Each row is a point on a tangle of strands that fork, close into loops and nearly touch. The rows are in no order.
Two points are linked if the straight distance between their rows is under 81.8. Some points are linked to none.
nofin: [ -9  32   4  -8 -18  45   1 -39  49   5  -8 -33 -12  13 -12 -18 -10  25
  30  -8 -20   8]
Fise: [-13 -42   9 -24 -19  12   6  47 -19  17 -24  15 -33 -44  35  20 -15 -39
 -39  19   0 -42]
rufa: [-13  27   9 -15   3 -20   3  19  23   0 -20   6 -22 -26   5  -1  -8   6
 -24  15   8 -11]
telo: [ 30   2   7  11 -23 -28  53  28  -2  -4 -13   4   1 -19 -23  10   9  -2
  39  11 -18   1]
setis: [-47  13  20  32  15 -56 -26  11  -9  -5  21  21   5  31   1 -18 -18  14
   4  11  32  29]
zitub: [ -8  15   7  21   2 -53   7  11 -17  12  25  50  14   0 -31 -45  16  -7
  26 -12  15  27]
gurak: [-11 -15  13 -42 -26  10  24  41   5  29 -53  16 -44 -54  20  15 -15 -31
 -21  30   6 -59]
vumaf: [-31  22  11  42 -13   2 -19 -47   8   3  28  -7   6  64 -25 -19  -4  30
  49  -3   0  33]
lizin: [ -2 -64  12  -8 -25  14   0  53 -30  11  -6   8  13 -42  39  30   0 -29
 -33  12  -4 -14]
kuf: [ 24  19  -7  22  19  12 -14 -48  25  -3  24  14  10  15 -41  -2  44   4
   5 -17  -4   5]
fud: [-57  46  26 -25  -1  50 -30 -13  32  12 -11 -32  -8  18  41 -35 -27  29
  13  -1 -14 -36]
midez: [-23  53  17 -14   9 -11 -13  24  18   9 -12  15  -6 -40  -3 -34 -13   7
 -17   5  16 -15]
tago: [ 21  46 -11  10  40 -10 -12 -12  30   5 -16  16   9 -17 -16  21  36   6
 -31   9  26 -25]
fip: [-16  34  16 -41 -34  18  26  22  24  20 -36 -20 -32 -24   1 -29 -35  10
  21  10  -9 -16]
Kasit: [-21  -9  -2  -2   5  20 -28  10 -38 -14  24  -6  -4  -1  14 -46 -42   0
 -13 -19 -16  28]
bezi: [-46  47  13 -34  -9  56  -8 -19  53  20 -32 -30  -8   4  37 -23  -3  30
  21  13  -2 -45]
movo: [-22  -4   1  22 -21  -3   4 -39  19 -14  14 -32 -10  59 -17  -5 -22  43
  52   2 -10  48]
Gefed: [ -6 -36  -7 -36 -42  66  19  -7  -4  10 -21 -30 -39  -7  16 -20 -47 -15
  11   4 -29   3]
baf: [ -4   7  -5   7  10  18 -16 -44  29 -16   5 -26  -9  41   3  44   7  14
  -6   1  -2   8]
Dazi: [  1  15  33   7 -25 -18  31  53 -33  28  22  25  35 -28 -31 -31   3 -13
  65 -12  -5  10]
lepuv: [-24 -26  -2  13 -11 -31 -19   0 -51   0  44  26  39   4  -7 -59  -5 -11
  20 -25   8  48]
bolo: [  9  40  -6 -14  20  -7   3   2  42  10 -36   0 -14 -19   1  19  15  19
 -23  23  19 -30]
Rugab: [ 11 -47 -16  -9 -33  -9  32  -1   2 -23  -4 -26 -11   1   3  33   1  -5
  -4   8 -12  23]
fefem: [-44  23  -8 -13  22   9 -44 -46   2 -28  10 -29  -2  49  50  39  17 -17
 -51  11  -2 -62]
bapov: [ 19   0 -12  20  21   6 -20 -43  14   0  45  41  14   1 -42 -26  49 -10
  -5 -35  -6  22]
Fudeg: [ -5  53   0  -2  -4  27   2 -40  44   9 -21 -27   2  19  -6   2   9  35
  28   7  -8 -15]
forup: [-52  14  -3 -22  15  39 -42 -42  24  -9  -5 -32 -10  29  55  13  10 -20
 -41   8  -8 -71]
Tobak: [-10 -23  -9 -31  12   5 -23 -13  37  -6 -19 -21 -52  24  31  50   3   5
 -40  16  12 -24]
Mota: [ 72 -16 -26   3  15 -17  42  -8  14 -13 -20 -17 -16  11 -27  41   8  10
   5  -4   6   3]
nurob: [ 57   1 -14  28  28 -39  33 -20   4   6 -15   1  -4  28 -30  33  -8  31
  16  -8  24   0]
lim: [-17  13   5  16  29 -37 -25   7  -4  -8  20  49   9 -26  -9 -21  14 -16
 -34 -16  19  19]
zim: [ 11  29  -3  12  39 -30 -17   0  18  -4   1  40   6 -31 -17   2  35 -11
 -39  -6  21   0]
saf: [ 43 -28 -27 -12  -4  -7  36  -9  18 -19 -21 -29 -27  18  -9  51   2   5
  -6   9   0  10]
Tafu: [-15  32   8 -46 -21  41  20  -8  59  23 -49 -27 -29 -15  11 -29 -18  24
  21  15  -2 -24]
tinu: [ 15  53  -7  20  10  19  -5 -54  23   5   4  -8  15  24 -28   5  32  24
  26  -4  -4 -20]
zir: [ -9  13  -3  -1  15  35 -37  -8  -6   0  15  10  -5 -27   0 -42 -16 -12
 -32 -23  -6  15]
migup: [-32   3   8   1  31  -2 -46   7  19 -11   9   9 -14 -12  28  -2  -7  -7
 -64  -1   6 -19]
vum: [-20   2  16 -31 -50   7  37  26  11   4 -24 -30 -34  -4  10   0 -36  12
  29  11 -23   0]
rivu: [-13  27   8  42  25 -62 -18   1  -4  15  13  50  12  26 -23 -24  18   8
   8   2  37  24]
radi: [ 12  -4  27  -7 -45  45  35  52 -16  28 -10  -8  11 -40  -6  -5 -16 -12
  42   0 -21  -2]
Mol: [ 38 -41 -29  23  -9 -12  22 -48   6 -19  24 -17   5  45 -42   0  18  22
  39 -14 -10  46]
Dubi: [ -7 -22 -13 -21  11  51 -25  29 -58   2  -7   2 -22 -14  30 -40 -38 -29
 -35  14 -24  -6]
Rubi: [-46  14  18  45  21 -42 -37 -14  -5  -9  19   8   7  60  11  12 -15  26
  -2  15  26  16]
Dus: [ -9 -10  10  -6  -1  15 -27  44 -91  10  31  -1  46 -15  20 -38 -20 -12
  19   1 -12  30]
pok: [-26  -5   9   9  14 -45 -14  36 -39 -12  25  44  24 -32   9 -25  -5 -25
 -25 -15  14  22]
ligo: [  1 -57 -14   6 -31 -15   5 -19 -24 -25  27 -13  30  -2  -7 -10   8  -6
   9 -16 -15  45]
rudag: [ 39 -16 -26  23  43 -33 -11 -31   4  -6  36  52  17  15 -36   2  56 -15
 -12 -23  13  23]
derin: [ 20  15  -4  20  14 -29  20 -20  11   9 -23 -13 -10  42 -12  43 -22  49
  15   4  20   4]
vaba: [ 28 -53 -11   9 -11 -41  29  23 -17 -18  -1   6  34 -19   6  48  36 -21
  -5   8  -3  14]
lebos: [ 72 -41 -33  24  21 -13  13 -52   4 -11  40  16  11  50 -49   0  42   7
  29 -22   1  26]
pebof: [ 38 -30   2  11 -34  12  36  15 -16   4  19  10  31 -32 -26 -20  24 -20
  44 -22 -33  14]
gup: [-46  47  26  16  -7  16 -31 -30  17   0  22 -13   3  32 -13 -33 -23  29
  38  -9  -4  13]
nor: [ 36   0 -19  36  48 -26 -20 -40  -5   0  20  31  24  40 -29  38  41  -2
 -17 -22  34   6]
mure: [ 26  -6 -15   2  30 -40  12  16   3 -16  -8  32   0 -37  -9  25  33 -32
 -47   1  16   5]
Vif: [ -1   0  -3  17  -3 -23  11 -12   8 -12  10   3  -5   9 -23  -9   1  13
  15  -3   0  31]
Tiru: [  2  31  35  -8 -35  11  38  57 -18  30  -3   1  12 -42 -21 -23 -17 -12
  51  -5 -13  -2]
Lup: [ -9 -40  26   2 -12 -14  -9  69 -42  12   8  20  48 -43  34  19   0 -18
 -11   0   2   6]
givif: [ 13  10  -1 -35 -17 -13  42  31  27  18 -59  -1 -42 -35   6  24   1  -6
 -13  37   5 -42]
mar: [  3  -9  13  -8 -16  38 -11  53 -69  17  12   1  29 -31  21 -19 -19 -16
  14   3 -16  18]
gafi: [  8 -17   6 -22 -49  72  28  22 -28  22 -18 -20  -9 -23   7 -17 -37 -18
  29   6 -30   5]
dober: [ 28 -24 -22  21  17 -46  15 -14  -6 -15  13  24  11   8 -27   9  31  -3
   2  -7  10  32]
funez: [-60  24  21 -36  16  36 -43  13  25  24 -26 -20 -31   7  52 -39 -31  23
 -16   3  -5 -65]
pilof: [-24 -20  23   5   0 -37 -11  60 -58   6  21  32  51 -37  27  -6  -7 -25
  -7  -6   9  13]
bazo: [ 85 -48 -25   3 -19  10  56  -3  11 -23  -4 -24   0 -13 -24  31  33 -29
  33   4 -26  -1]
bon: [ 20 -25 -13 -10   7 -24  19  27   4 -13 -15  18 -14 -38   6  36  23 -43
 -54  13  12  -7]
sus: [ -2 -60  -5  -6 -47   2  17   4 -20 -21  11 -30  14  -4  15  11 -11  -4
   4   1 -21  26]
feti: [-42  44  24 -10   0  25 -31  -5  18   4   9 -14  -9   5   7 -40 -39  24
   7  -9  -8  -2]
ruv: [ 13  35 -19   4  31   3 -24 -50  -8 -19  -2 -14  23  42   7  70  23  -8
 -40  -7  33 -38]
neve: [ 17 -17  19  -3 -21  54   6  63 -43  33  -6   9  29 -47  12  -4  -8 -20
  17   3 -12  10]
bati: [  0  12   0  -1 -21  15  16 -18  22  -6   3 -14 -14   0 -27 -26 -13  15
  29 -12 -19  28]
Pumo: [-20  74  12  -6   8   2 -11   3  36  15 -14   8  12 -28 -14 -33   8  29
  11   9  16 -23]
feram: [ 22  25 -15 -35   5  -4  28  12  46  17 -61  -6 -33 -24   4  22  10  14
 -17  34  18 -41]
silel: [ -2 -38 -20  19 -19   7   1 -56  17 -27  25 -40   0  58 -20   9  -5  34
  34  -8 -14  57]
Vize: [ -9  -4  -7  -9  17  29 -31 -13  27  -5   0   4 -19 -24   8  -7  -2 -24
 -56  -6   6  -8]
Zeri: [-19 -26 -10 -15  29  27 -38  26 -30  -2  -2  10 -28 -18  34 -33 -37 -25
 -66   1 -10 -19]
tun: [ -8   7  15  10 -19 -76  44  43 -27   6 -27   2 -10  25   3  36 -31  36
  29  34  22   7]
sunol: [-12 -35 -17 -11   1  42 -29  15 -65 -14  15 -20  -1   5  31 -45 -39  -9
 -17  -2 -31  22]
mov: [-57   5  11 -32  14  44 -40 -25  35  12 -22 -25 -27  19  58  -4   0   4
 -23  10  -4 -76]
Buf: [ 32  21 -12  30  48 -19 -13 -35  -3   0   1  13  22  33 -18  55  24   6
 -24 -16  41 -18]
Redi: [ -7   8  16  12 -17 -40  21  31 -35  20  30  38  31 -12 -31 -48   8 -15
  51 -15   5  22]
fisen: [112 -34 -37  -6   7   8  52 -17  18 -27 -15 -30 -22  11 -33  37  14  -9
  24  -7  -3  -9]
zazon: [-33 -24   1  -3  34 -19 -38  36 -17 -14  12  17 -19 -19  37 -11 -21 -18
 -75  -5   3 -13]
dobam: [ -8  19 -12 -10  18  18 -29 -48  10 -20  -2 -29   0  52  26  65  14  -4
 -33   6  13 -33]
safa: [ 57 -32  -8  17 -21 -15  54   8  -3 -14   3   1  14 -17 -24  12  31 -13
  43   0 -27   8]
Des: [ 19 -43 -11   5 -35  10  18 -13 -27  -9  29   2  33 -21 -18 -27  16 -16
  25 -31 -29  36]
Fazab: [-35  19  11  30  29 -35 -31 -25 -11  -6   1  -5   0  64  28  57 -15  32
 -21  16  24 -14]

A piece is all that can be reached along the links. How many separate loops has the piece of each point below (a circle has one, a figure eight two, a Y none), and how many tips (points with one link)?
Mota: loops 1, tips 2
Mol: loops 1, tips 3
bolo: loops 1, tips 2
mar: loops 0, tips 3

A tip is a point with one link. Name the tips that can be reached along the links from each point below, in the order of the rows.
mov: baf, vum, lebos
zim: bon, Pumo
Rugab: telo, derin
gafi: Gefed, Dus, Fazab
